Points, in no order, along strands that fork, close into loops and pass close to each other.
Points whose rows are less than 129 apart are linked; no others are. Some points are linked to none.
<607>: [ 11  -9  -5  33 -23  -8 -32  36   4  13  -5   7  -9 -17 -15 -39  26   4
   1 -11  47  -7  69   9  19   2  43  17  36   9  29   4  13 -31   1   9
  -8  -5  21  36  -6  30  41  -2]
<624>: [-32  18   5  11 -50 -31  -5  24 -12   5  20 -15  15 -20  16  47 -34  -1
  19  46 -39 -51  -3  40 -39  24  22  14 -21 -11 -27 -11   4  19   0  -3
  -8   5  11 -25 -49   9   1  11]
<813>: [ 23   4  -4 -33  30  39 -27  -4  21  19  -3 -30  13  20   3  -5  10 -21
   5   1  25 -35  -9  -8 -57 -25 -46  -2 -45 -12 -17  19  -4  -6 -24 -26
 -19   7 -14 -46  15 -35 -49   4]
<1005>: [-52 -19 -21  16  -1 -28  29   9  10  -8   5  56  -8  22   6  36 -10  29
 -33   9 -23  51 -43  22  68  37  17  29  -3 -13  -8  22 -44  63  48   3
   8 -32   6   0  11   9 -13 -10]
<519>: [ 42  36 -28 -10 -24  48 -10 -23  -9 -13   7 -16 -16  13 -32 -29   5 -13
  23  18   6 -73  13   8   0  -9  66 -33  -6  15  78 -62 -33 -46 -42  17
  14   8  31 -19   1  72  44  11]
<545>: [-20   6  -2   0  12 -18  42  -5 -16 -21  22  45 -16 -66  19  16  10  47
 -72 -16  21  28 -34  10  44  26   9  53   2 -18  -6  15 -47  59  29  -5
  16 -28   0  24 -65  44  -8  19]
<1142>: [-33 -28  -1   2  45  -2   9 -26   3  -2   3   1 -24 -31  35  64 -36  13
 -47  13 -27  28 -54  25  -8  -8 -14   7 -57 -29 -39 -15   3  42  -9 -25
   7 -26 -11  -2 -26 -13 -36  40]
<169>: [ 11  -6  -9  25  -9 -11 -28  33  10   7   0  38 -21  -9  10 -27  16  15
 -10   7  33  -8  43  20  15  18  -1  36  28   3   5  23  20   8  30   3
  -5 -18  14  28  -4 -11  16 -14]
<164>: [ 37  17  -1   2 -57   2 -17 -13   8 -19  69   8 -36 -12  -9 -38  18  29
  48   7  -9   5  19  -2 -18  20 -45  57  36  -6 -21  54  32 -31  69 -21
 -10  48  -4  55  17 -28 -22 -33]
<1198>: [  4 -20  13  23 -57 -46 -10  31   7  21  21  43 -21   9  27 -21 -11  12
  13   0 -30  63   4 -12  33  -9 -22  31  47  22 -36  44  35   8  87 -16
 -16   9   2  30  20 -35 -24 -33]
<1072>: [  8  13 -13 -27  25  26 -14 -12   3   9  -2  -7 -16   9   0   1  -7 -11
   0  34  15 -57  -7  10 -61  -4 -26  13 -46  -7 -17   6   0   7 -21 -18
  -2 -18   2 -38  -9 -22 -25   9]
<161>: [-28  -8  -3 -14 -43 -35  64  31 -38 -29 -43 -27  62  14   0  24 -13 -15
  -8 -12 -33 -14 -51   3  -8  22 -30 -65  10  19  14 -29 -24   4   9   1
   0  34 -39 -21  -5 -17   2  21]
<1043>: [-16 -44 -21   1 -26  -7  33  22 -25  49 -26   8  41  48  28   8  -5 -14
  -4 -12 -58  26 -66 -14   9 -16 -44 -22 -23  -3 -60 -23   8   0  34   3
  -4   7 -16 -17  47 -71 -35   3]
<48>: [ -2  -4  40   7  36 -16  31   0   7   2 -59  -8  24 -19   2 -12   3 -49
 -20 -49 -11  56 -29 -40  10 -48 -39 -58  13   5  11 -25  12  -9 -33 -17
 -11  19 -49   4  26  -7 -15  22]
<1199>: [-51 -11  12  13 -23 -23  45  -7 -18 -34 -21 -30  52 -28 -18  21  20 -16
 -42  -8  25   8  -3  -1  41  10  33 -52  21  12  46 -30  -7   6 -15  -2
  13  21 -15  -5  -7  29  47  32]
<334>: [-26 -41 -23  13  18 -13  18  -4   6  10 -39  34   1  17  -2 -21   7  -4
 -25  18   8  11 -20  33  28  28 -17   6  -7   2  -4  17  13  38  29   3
   8 -25  15   2  19 -33  14  14]
<718>: [ 13  50   8 -27 -19 -37  30  43 -32 -36 -73 -39  30  35 -26 -32 -31   2
   7 -13 -32 -53 -32 -11 -31  38 -16 -44  -5  10  25 -26 -29 -15 -20  12
 -22  46 -19 -14 -34   6   1 -18]
<708>: [  1  28   5  -4  11   5   2  -5   6  -3  10 -19  12 -32  -9  27  -2 -25
  -1  24   7 -47  19   6 -20 -24  26 -23   8   4  36 -38   6 -27 -48  11
 -11   8   6 -31 -21  27  12  13]
<1179>: [-37   8  -7 -13 -45 -19  42   9 -30  -7 -47  -2  32  27 -23  22 -20  -5
  19  17 -39 -53 -51  38 -31  59 -17 -25 -25 -13   2 -25 -26  18  10 -14
   5  13  19 -30  -5 -11   5  24]
<231>: [ -2 -10 -26   1  71  37 -62 -28  10  -3  54  -4 -48  72  -3  -7   5  24
  15  18   3  17  -9   9  -9  33 -33  36 -15   7 -35  20  -8  62  -5  -6
  12 -39  -9  -2  13 -26 -45 -47]
<790>: [ -7 -26 -27  17  60   4 -44 -15   2  22  38   1 -44  65   8  -2   0   9
   2  18 -29  35 -25  14  -1  12 -27  27 -18  -9 -45  15   7  56  11  -2
   3 -48  -9  -5  33 -40 -46 -35]
<56>: [-40 -48 -31   4 -30 -17  24  10 -23  40  -9   3  28  63  11  43 -18 -10
  19  19 -68   8 -49   9   8  25  -2  -7 -20   1 -39  -9  -7   3  34  20
  -3 -16  16  -9  57 -50 -16 -18]
<350>: [ 28 -17  -7  16 -14  61 -62 -19  31  20 -28  -5 -15  10 -40 -35  12  -9
  60 -42  82   2  77  -6  17 -10  36 -31  39  20  42  17   7 -33 -19  -6
  28  -1  25  12  55  14  35 -10]
<285>: [ 26  16 -19  25 -33  29 -25   3  -9   0  21 -16  -8   3 -24 -28  19   1
  23  14  20 -53  33  25  16 -17  79 -16   7   6  65 -54 -14 -54 -44  31
  -3  13  27   2 -19  70  53  11]
<542>: [ 26 -24 -16  23 -89 -30   4  36  -9  -4  12   3  -3 -28  -3 -36  33  14
  24 -17   3   2  51  13  20  24  11  31  32  -4   0  33  18 -52  56  10
 -23  35   4  79   4  24  37  -4]
<168>: [-33   0  22 -14  49  -1  10 -37  13  -9  -6   7   2 -87  14  27   0  15
 -63  -2  25  38   7 -18  36 -25  42   6   3 -19  18 -32 -10  18 -39  13
  10 -24  15  17 -30  46  21  35]
<895>: [ 14 -25  14  26 -41  28 -62   0  24   0   2 -34   4  17 -32 -16  -5 -27
  81 -43  37  23  74   1  -1 -15  18 -57  46  13  -1  46  42 -77  -8  15
  13  28   2  -1  43 -22  31 -17]
<504>: [  6 -33 -21   5 -24  22 -32  -6  -5  37  23 -24  23  61  13  -4  -5  -2
  43  24 -23   0  -8 -11 -11   6 -26  -7 -14  -5 -66  19  42  -7  32  18
 -10 -11  20  18  63 -90 -32 -53]
<235>: [ 13   1 -13  14  -6  12 -39  22  14   6  26  32 -32  23  14 -14   9  23
  25  24  20  -8  25  21   5  30 -13  44  21  14 -19  33  18  24  40   6
 -11  -3  23  48  -3 -20   2 -44]
<52>: [ 30  42  16 -25   8  -4 -14  49  -2  -2 -19 -55  49  31   9 -21  -3 -27
  20 -30 -17 -28 -26 -35 -43 -29 -35 -43 -20   7 -11 -16  -4 -48 -17   6
 -45  39 -33 -39 -11 -32 -38 -38]
<1065>: [-52  -1  -8   2  -3 -21  36   4   5 -18   8  51  -7 -36  20  40   0  48
 -52  -7   2  48 -47  20  61  26  14  29 -17 -22 -18  21 -42  71  41  -6
  18 -26  -3  11 -37  27  -9  12]
<957>: [ 49  53 -13 -16 -24 -29  23  30 -24 -27 -44 -68  18  32 -43  -8 -18 -17
  26  -7 -38 -72  -9   4 -19  18   8 -55  10  14  46 -39 -28 -50 -14   4
   5  37 -24  -2 -12  37  18  -1]
<791>: [ -7   4  41 -16  55  -7  46 -30   8 -18 -50 -14  14 -33   0 -11  15 -29
 -38 -38  -6  65 -32 -47  26 -35 -26 -49  -6 -13  27 -20   1   8 -45 -19
  -6  19 -23  17  20  16   9  58]
<911>: [  0  -5  28  17  49 -13   6 -28  23   5 -29  22 -22 -68  -9 -35 -10  -7
 -64 -18  56  74  36 -16  70 -25  24  14   7 -16  16   8  13  33 -13  -4
  30 -40  15  -2  -2  20   4  24]
<549>: [ 41  54  -1 -27  -1  11  40 -27 -19 -26 -29 -14   0  19 -43 -32   2  -6
   5   5 -12 -62  -9 -12 -14  -1  32 -31  -7  14  77 -52 -32 -36 -43  -1
  10  30  16 -13  -7  59  37  22]
<392>: [ 34  26   4  -3 -15   5 -22 -22  -4  -5  98  21 -52   0   0 -27  33  31
  41  14  -8  10   3  -4 -23  11 -48  59  39   9 -24  48  15  -5  54 -30
  -7  28  -4  24  -5 -13 -31 -33]
<117>: [ 27   2  -2  10 -73  -2 -36  17  21 -24  34   0 -14  -8   1 -37  -1  17
  49   2  13   7  51   9 -11   5 -10  26  19  -9 -30  69  40 -53  53  21
 -27  46  -1  58   3 -42  -4 -30]
<1154>: [-77 -23  -4  -5 -42 -20  46  10  -9 -21 -24  12  35 -15  28  65 -13   1
 -23  19 -14  10 -44  30  24  12  -4 -40 -14  -7   0  -9 -20  48   4 -11
   7   1  -5 -19  -7 -12   6  32]
<516>: [ 34 -19  22  -8   5  52 -83 -17  51  22  22 -14   1  -8 -14   2 -17   1
  49 -17  61  11  60 -15 -20 -20  30  26  38  13  26  47 -10 -30 -23  -2
  16  17  15 -47  48   5  -2 -12]
<325>: [-33 -14 -30  -4 -14 -14  12  -2 -24  37 -11 -17  16  59 -12  42 -17  -5
  29  32 -65 -19 -51  16 -26  37  -5   8 -40 -10 -48 -12 -11  19  15   3
  -1 -31  14 -18  43 -31 -29 -16]
<868>: [-13 -11  19  52 -16 -13 -19   5   6  20 -11   2  14 -10 -29 -20  30 -18
   4 -19  41  18  51   3  54 -27  54  -8  48  15  35 -18  30 -33   0  11
  12   0   7  11   4  41  48   6]
<55>: [ 22   2  19 -48  74  28  63 -59  -3 -30 -27   2 -32 -58  23  -6  -8  -8
 -52 -25 -15  35 -11 -22 -20 -16  -1  -9 -63 -49   3   7 -12  31 -51 -17
  -2  -2  -1  10 -21  20   3  64]
<1137>: [  1  22  11  26 -30   9  -7   6 -24  16  24   4  12 -28 -10   0  32  20
  -4 -14  24 -24  37   6  32 -30  81  25  25   6  52 -48  -5 -46 -23  27
  -4  11  19  22 -40  76  45  11]
<66>: [-19 -19 -22  16  12 -29  -3  20   2  15  22  54 -25  41  10  18  -4  21
  -6  14 -28  42 -20  20  41  42  -4  41  13   7 -23  17 -20  48  55  11
  -6 -25  11  23  26  -6  -8 -35]
<596>: [  7 -22   0  26 -68   5 -52  20  16 -25  19 -25  11   2   0 -32 -13 -16
  58  -2  13  13  65  -1 -11  -6   2 -20  10  -2 -39  57  52 -67  24  37
 -13  40  -2  36  16 -68  20 -23]
<1118>: [ 20   8  17  17 -26 -43 -13  20  14  16  34  44 -46 -19  37 -27  12   7
  -2 -14  -1  67  10  -6  25  -2 -37  34  57  18 -24  46  23  24  75 -40
  -5  -7  -1  24   8 -18 -33 -28]
<786>: [ 25 -23 -26  24 -37 -24  -4  32 -14 -21   5 -64  43  28 -21 -25   4 -56
  31 -23 -21 -19  28  13 -16   2  -1 -71  42  25   4  -2  24 -77   9  29
   1  27 -36  16  15 -21  54   4]
<707>: [ -1  44  32   1 -11   2 -20  16   9   3  50  -7   0 -54  20  37   6  -7
  10  27   5 -34  45 -11 -30 -38  39  25  15   4  10  -4   9 -33 -43  16
 -21   8   1 -20 -46  41  -6  -4]
<213>: [-44   7   4  11 -16 -12  29  -8 -23 -17 -13   1  28 -45  -8   9  15  14
 -47   2  36 -13  16  16  27   8  59   5   7  -1  49 -29 -23   8 -19  16
   3   4  19   5 -30  44  38  30]
<559>: [  0 -23   8  40 -57  -6 -46  15   8 -18   8 -29  10   3 -15 -34 -17 -37
  61 -30  10  39  76  -7  -4 -20  17 -43  38  15 -22  54  60 -86  14  28
   4  29  -7  15  30 -48  29 -15]
<578>: [-27   4 -17  -4 -15  -7  30  -8 -20  -6 -40  10   7  11 -17  15 -11   4
  -5  30 -11 -51 -26  54 -16  50   5   0 -31  -4   1 -14 -12  28  -2  -6
   7  -7  21 -23  -3  -8  18  28]
<1159>: [-13 -53 -26  16 -34 -15 -18  12 -11  35  26   1  16  65  19   7 -33  -1
  36  22 -52  39  -7 -21  24  11  12  13  13   5 -62  20  36   0  53  37
 -10  -6  21  35  76 -73 -18 -60]
<747>: [ -3  29  -3 -38  -9   1  32 -24 -29 -23 -39   9 -18  -8 -18 -22 -17  -1
 -10  26 -11 -76 -17  16 -54  43   9   3 -41 -10  14 -23 -23  30 -31 -13
  23   4  32 -32 -26  17  17  54]
<344>: [ 45  12   5  20  -9  50 -35 -23  39   0  35 -17  15  29 -31  17   7 -27
  82 -18  20 -13  26   4  19 -69  11 -45  36  22  44 -17  17 -72 -26  -2
  17  43   7 -38 -13  36  41 -11]
<1049>: [-29  27  14  -5 -13 -13  -6   1  -3   0  16 -28  -2 -41  15  59 -43 -14
  -7  43 -23 -46  -6  13 -58   0  12   5 -26  -2 -26 -27   3  18 -31 -15
   0  -4  14 -31 -59  19 -27  30]
<1047>: [ 20  21  46 -45  69  10  65 -68  -5 -24 -34  -7   3 -24  11 -16  22  -7
 -34 -45 -13  61 -22 -46  33 -21   3 -38 -19 -23  34 -16  -9  13 -57  -4
  -2  27  11  19 -10  57  36  44]
<539>: [-25 -21   0 -10  54   1  10 -31   9 -24   1   0 -31 -77  35  48 -32  10
 -65  13  -5  34 -27  11  -4  -5  -3   4 -38 -25 -22 -11  -4  42 -31 -14
   5 -30  -9   9 -44  12 -16  52]
<637>: [ 28  15  25  -9  39  29 -23   2  18   1  43  38 -25 -53  11  -4   6  21
 -18 -11  49   0  49 -30  -1 -46  27  56  27  -6  22   1 -19  -8 -25   1
   3 -37  -1 -19 -23  47  -8 -16]
<250>: [  4  -1 -39   1  47  50 -36 -32   6   0  27   6 -52  63 -10  -7  -4  21
  20  38   8 -44  -7  13 -14  48 -28  39 -29  12 -23  14  -9  44  -8   8
  27 -39  10   7  12 -19 -17 -25]
<240>: [-33 -24  -4   7   7 -11   9  -5 -13  25   5 -19  -5   6  34  73 -26   2
 -17  19 -61  11 -65  10 -27 -18 -15  -9 -56 -27 -54 -21   8  29  -5 -27
   1 -16  -3 -14   1 -27 -61  27]
<985>: [  4  21   8 -36  49  12  25 -39   9 -13 -16  -9  -6 -43  -1  12  -1 -20
 -26  12   2 -32  -5 -11 -34 -26   2 -18 -27  -9  25 -34  -9   1 -57  -7
   0  -3   2 -29  -7  25  -3  29]
<733>: [ -9 -10  30  26  40 -12  16 -29  21  11 -49  12   2 -38 -21 -28   8 -34
 -36 -24  42  48  21 -21  53 -36   9 -20  17  -2  31  -8  28   9 -21 -18
  34 -30   4 -10  22  18  16  35]
<1055>: [ 18  15  19 -22  26   9   3  24   4  12 -24 -29  31  11  15 -12  10 -30
  -2 -26  -6  -9 -27 -29 -47 -44 -50 -34 -35 -12  -8  -7   6 -30 -32 -16
 -40  30 -32 -27   7 -34 -49  -3]
<952>: [-14  -5  21  -8  50  -4  -9 -18  30  -1  12   3 -15 -77  26  41 -14  -3
 -54  14  23  29   5 -10  -3 -42  12   8  -4 -19  -2 -15  12  16 -41 -11
  -7 -25 -14   4 -28  14 -13  24]
<716>: [ -7  18 -39  -6 -28 -16  28  18 -36  -1  37  40 -27   9 -14  12  25  55
  16   5 -16 -19 -18  31  19  76   8  79  11   3   4   0 -48  28  56  -4
   0 -24  19  41 -15  49  14 -20]
<566>: [ 24  -5  22 -19  32  48 -62  -8  44  11  43  26 -16 -36  -2  -2  -8  14
  15  -8  64  19  61 -21 -16 -41  24  53  35   0  26  25 -28 -11 -28  -4
   9 -15   0 -47  11  20 -20 -18]
<828>: [-10  20   4   9 -23  -3  21  11 -35   1   4  11  10 -49 -10 -13  27  36
 -45  -4  37 -29  30   2  20   2  73  50  12  -6  49 -34 -32 -11 -16  18
  -3  -5  22  13 -44  68  37  22]
<65>: [ 18  -8 -21 -20  -4  40 -18  14  -5  42 -10 -27  35  59   9 -15  15  -4
  49  -5  -7 -22 -32 -14 -35  13 -53 -14 -41 -14 -66   4  14 -13  24   5
 -20   3   6  11  56 -83 -38 -42]
<32>: [ 45  29   4  -2   2   2  -4   4   8  -5  10 -53  26  32 -26   7   8 -42
  40 -14 -15 -38   9  -9 -22 -36 -10 -61  21  19  29 -21   9 -81 -27   1
  -3  35 -25 -26   9   4  14 -11]
<1088>: [-37   1 -10  11 -80 -34  38  53 -19   1  13  31  26 -18  18  44  23  30
  -1  11   0  -4   2  30  30  26  24  33  12  -5   4  20 -17  12  58   2
 -15   9  -8  20 -29  28  22   0]
<731>: [ 42  50   5 -16  21  13  -4  27  -1 -30 -59 -17  11  66 -43 -57  -7   3
  30 -38  -4 -40  -4 -35  -9   0   5 -56   3  38  47 -17 -22 -53 -27  34
 -28  36 -29   3  -3  32  19 -38]
<1042>: [-67  -9  -2  -6 -44 -28  41   1 -16   0 -15   2  37   7  -1  69 -27   4
  13  15 -57 -14 -66  26 -16  31  -7 -37 -29 -25 -16 -25 -30  46   0 -24
  14  -1  17 -31  -3 -10 -17  20]
<1021>: [  7  35  -3 -32  -5  -7  39 -20 -30 -30 -45 -13   4 -10 -29 -25   0  -4
 -19   3  -6 -66 -11  10 -38  31  13 -28 -20   3  54 -32 -23   6 -35   0
  12  23  17 -28 -14  34  33  38]
<799>: [-21 -13 -36 -12  32  -2   0 -17 -25  25 -18 -15 -12  66 -34  17  -4   6
  20  19 -62 -10 -52 -10 -37  56 -13  20 -50 -22 -50 -13 -16  28  -1   5
   2 -44  17  -4  66 -31 -50 -16]
<842>: [-82 -15 -10   3 -71 -22  45  38 -10  -8   1  38  33  -9  36  75  -8  19
  -7  12  -9  17 -25  19  40  11  20  -3  -2  -4  -8  11 -25  42  37   1
  -1  -1  -4   3 -21  10  -4   4]
<892>: [ 24   2  -5 -19  46  42 -61  -1  24 -10  50  45 -52  -9  18 -47  -2  35
  -9 -12  60  21  41  -5  -4  15 -33  67  35  11  12  31 -25  44   5 -13
  21 -27 -12 -15 -28   4 -29 -33]
<419>: [ 22 -21 -31   6   1  37 -30  -8  27   5 -49   3  -9  10 -30 -54  18 -16
  14 -20  74 -30  61  -7  11  20   8 -37  16  17  44  13   9  -4  -4   9
  12  -3  20  35  43 -21  30   0]
<412>: [-24 -36  17  10   4 -24  51 -10   8  -5 -64  20  18 -23  -8 -38   7 -11
 -65 -13  28  54 -13  -4  68   7 -16 -20 -16  -8   6  21 -10  46  27 -11
  29  -9   1 -13  25 -28  20  62]
<514>: [ 15  15 -13 -19 -23   3  -6  37 -21  26 -21 -34  53  50  23 -26   9 -20
  32 -27 -32 -21 -42 -17 -44  -2 -57 -39 -35   2 -54 -22  19 -37  18  17
 -35  23 -22 -18   8 -65 -29 -40]
<1188>: [ 25  27  21 -10  40   8   1   0  -6  -1  44  37 -34 -86  19  -3  21  37
 -48 -20  34   0  31 -29   4 -36  12  59  38  -8  15  -3 -23   5  -5  -9
  13 -42  -5  13 -46  52 -12  -5]
<1082>: [ 16  22  12  -9  16  19 -36  -3   5  -4  86  17 -57  20  17  -1  23  34
  22  19   3   7   6  -7 -35   9 -43  68  16  14 -33  36  -1  18  27 -12
  -6  -6 -18   5 -35   3 -38 -41]
<67>: [-12   1   4  24  -4 -19  38  -8 -20 -22 -15 -41  39  -3 -30  20  18 -20
 -10  -5   3 -20  -3  14  27  -5  35 -58  34  16  59 -48  -6 -27 -23   6
  17  27 -18  -1 -13  44  50  17]
<1060>: [-13  -3  22   5  48  -9  10 -30  12 -15  -8  18 -16 -90   9 -11 -10  14
 -90 -18  39  72  10 -21  64 -16  31  22   0 -27   7  11 -11  42  -8   6
  23 -40  13  19 -34  37   5  33]
<1017>: [ -8  -4 -28  10 -64 -26  18  45 -20   8   9  38   3  -4   6   8  28  38
  14  16   4 -17   7  39  19  55  20  61  12  -3   2  18 -12  11  64   4
  -9   0  14  44 -14  35  28  -6]
<920>: [ -8 -11 -32   4  46  17  -6 -22   5  -8 -10  41 -38  24  -9 -19  -7  22
 -23  30   4 -15 -11  34   6  41 -16  39 -23   4 -14   8   0  48   5   2
  17 -44  15   1   1 -20   2   0]
<369>: [ -4  21  33   0 -12 -14 -18  13  18   3  43  -1  -3 -56  34  50  -2   4
 -12  31  -4 -10  23  -9 -37 -35  16  22   7  -2 -22  15  27 -15 -14   4
 -26  11 -15  -6 -41   8 -20  -4]
<1045>: [ 13   6  28   0  21 -19  20  11   3   4 -23 -33  38  -5  10  16   8 -45
  -9 -37 -23  16 -25 -39 -13 -49 -43 -59   7   8   3 -32  11 -27 -39 -16
 -24  25 -47 -15  18 -17 -22  11]
<388>: [ 19  43  24 -18  21 -21  17  41 -23 -44 -65 -29  24  51 -24 -48 -30   9
   6 -23 -30 -35 -22 -30 -11  23  10 -48 -14  28  30 -17 -14 -25 -35  30
 -28  40 -30 -14 -29  14  10 -41]
<218>: [  1  10  -3 -13  37  49 -67  -9  10  -2  82   0 -50  57  11  -1   9  38
  29  27  21  10   4  -3 -24  20 -39  62  -1  17 -42  28 -18  45  13  -4
  18 -22 -20 -14 -32  -2 -51 -43]
<1087>: [ -9 -24   5  15 -11 -22 -10  20   6  20   5  -8  19  -4  31  31  -5 -28
 -10  26 -11   3  -7   8 -22 -36 -23 -15  -8   6 -28   6  38  -2   3  -5
 -12  -4 -12 -16  11 -58 -18   4]
<1048>: [ 17 -39 -36   3 -60   9  -4  22 -12  11   5 -43  45  44   7 -27 -15 -35
  56 -10 -20 -14   2  10 -22  12 -36 -62  -9  18 -61  12  31 -58  37  33
  -8  26  -5  32  30 -97  24 -21]
<807>: [-17 -12  15  22 -18 -35  -4  24   3  17  18   9   9 -20  37  44  -4   6
 -19  32 -11   9  -3  15 -11 -17  -1  21  -1  -1 -29  15  27   9  17   3
 -25  -2  -7   1 -23 -18 -13  -3]
<420>: [-13 -45   4  29 -61 -29 -15  33   4  19   9  35   9  35  31  -2 -20  -3
  19  10 -33  50   2  -4  28  -9  -9  24  29  21 -55  38  48  -7  71  13
 -12  11   4  22  31 -61  -1 -30]
<43>: [-29 -38  -4   5   9  -9  59   6 -13  21 -49  26  18  28  15   9  -6  -7
 -29 -20 -51  44 -80   4  19   6 -40 -21 -46 -20 -29  -8 -15  28  20  -9
   3   9 -13  -8  35 -49 -25  29]
<134>: [ 39  44 -15   1 -24 -15   5  11  -5 -17  10 -75  21  18 -25  14  -9 -41
  41   8 -24 -66   9   9 -23  -6  13 -53  15  14  37 -29  -3 -74 -30  16
   0  30 -12 -24 -14  26  29   1]
<5>: [  2 -38   5   3  23   3 -19   3  15  32   2   4 -14  14  28   5  -2  -7
 -17  15   1  24 -13   6 -12 -39 -38  -4 -21 -21 -35  19  29  19  12 -31
  -5 -24 -19 -27  28 -61 -49  -2]
<589>: [ 14  20   8 -14  42 -16  18  -9 -24 -16  40  35 -34 -84  22  -2  14  35
 -69 -23  30  18  -1 -14  18  -2  -4  60  23 -10   0  -1 -42  30  16 -15
  19 -45  -4  24 -64  47 -12  11]
<85>: [-18  22   7  15 -82 -29   0  29 -13  15  35  -3  14  -3  12  40 -19  19
  39  40 -59 -21  -3  28 -28  23  18  45  -9  -9 -46  20  27 -15  33  12
 -27  20   9   4 -33   1  -4  -7]
<1098>: [ 13  24  26 -59  70  34  41 -64   3 -23  -8 -11 -19 -54  11   3 -10 -10
 -31  -4 -19   2  -4 -35 -34 -33   2 -12 -48 -20  20 -36 -27   6 -75 -12
   0   2  13 -17 -12  46  -2  42]
<394>: [ -4  -5   4  11  30 -14 -20   6  15  10  38  29 -35  -8  34  25 -11  25
 -31  19   0  20 -12  16  -5 -15 -22  46 -10  -4 -30  11  14  41  10 -11
 -10 -30 -11   2 -33  -4 -34 -15]
<537>: [-15  16  -7 -15  17  21 -19 -15  -1   0  20 -10 -36   1   2  25 -28   7
   2  52 -10 -58  -2  17 -56   9  -5  38 -38  -3 -32 -10  -7  23 -25 -19
  20 -39  -2 -42 -45  12 -27  15]
<903>: [ -1 -32 -20   4  12  -4   8 -10  15   4 -61  20   0   8 -18 -56  21 -18
 -27  -1  47 -12  27   8  25  26  -9 -13   5  13  26  15  21  15  12  -6
  12 -18  18  16  33 -33  32  24]
<353>: [ 44 -24   3  -3  -6  67 -70 -25  47  27  -4  -6  -1  10 -35 -11  -9  -8
  76 -36  71  10  55  -6  -4 -22  20 -19  38  22  43  25  -7 -42 -20  -3
  22  22  26 -28  59   6  24  -4]
<570>: [-12   6  23  28  22   8   1 -36   5  14 -13  16   7 -36 -25 -17  14  -5
 -23 -17  53  24  34 -16  57 -44  51   5  27   3  46 -43  15  -8 -29  -4
  25 -18  25   1 -10  43  38  13]
<330>: [ -6 -15 -20  27  16 -12 -33  13   6  15  34  37 -31  46  15 -11   3  11
  24  11 -13  38   1   6  28  40 -21  37  26  17 -28  27  13  39  55   3
 -11 -20  16  53  35 -29  -9 -57]
<498>: [ 51  41   2 -12  18  23  -7   2  19  -7 -30 -22  17  50 -46 -21  20 -22
  45 -40   2 -33   6 -24 -11 -29 -12 -56  23  27  51 -17 -11 -64 -27   7
 -14  33 -25  -8   9  22  25 -20]
<121>: [  5 -22   4   2  32  11 -45   3  29   9  33   7 -23  -3  27   6  -9   7
 -13  19  31  19  18  10 -19 -29 -30  27  -8 -16 -22  34  23  23  -4 -23
   2 -20 -16 -31  -6 -33 -40 -19]
<977>: [-18 -36 -43   3  41 -16 -22  -6 -18  15  25 -21 -20  72  -6  17  -1   4
   2  27 -61  26 -27 -16  -7  39   1  19 -27  -4 -46  -2  -6  48  13  19
   3 -49   0   6  85 -41 -51 -54]
<87>: [ 19  -3  34 -50  63   7  71 -57  -8 -24 -42  -6 -10 -51  25 -14  15  -7
 -69 -25   1  53 -11 -29  18   3   6 -25 -41 -48  19  17 -14  38 -40  -4
  13   6  19   6 -10  25  34  67]
<483>: [ 34  12  -2  20  -4  13  38 -22 -17 -27 -25 -36  25  37 -52  -5  15  -8
  15 -29 -12 -27 -21  -1  41 -28   9 -48  41  30  60 -59   9 -45 -10 -16
  27  33 -21  18 -19  63  54  -1]
<1051>: [ 27  18  21 -30  51  25   9 -18  23  -6 -60  33   3  17 -21 -62  22 -15
   2 -49  29   5  11 -41 -14 -21 -21 -20 -20  -2  40  12  -4 -10 -42  -5
 -14   8  -8 -14  35   2   4   8]

A fork is a point with three links, a tip a point with one. Leave the first point through the second and follow the links. Name the first fork or tip that comes.
<55>; <87> => <1055>
<895>; <559> => <231>
<519>; <285> => <483>
<213>; <828> => <716>
<1055>; <1045> => <807>
<514>; <65> => <1118>

How many points has the smallest loop of links through each point below? Write none if it is on no loop.
<957> => 7
<394> => 5
<828> => none
<56> => none
<504> => none
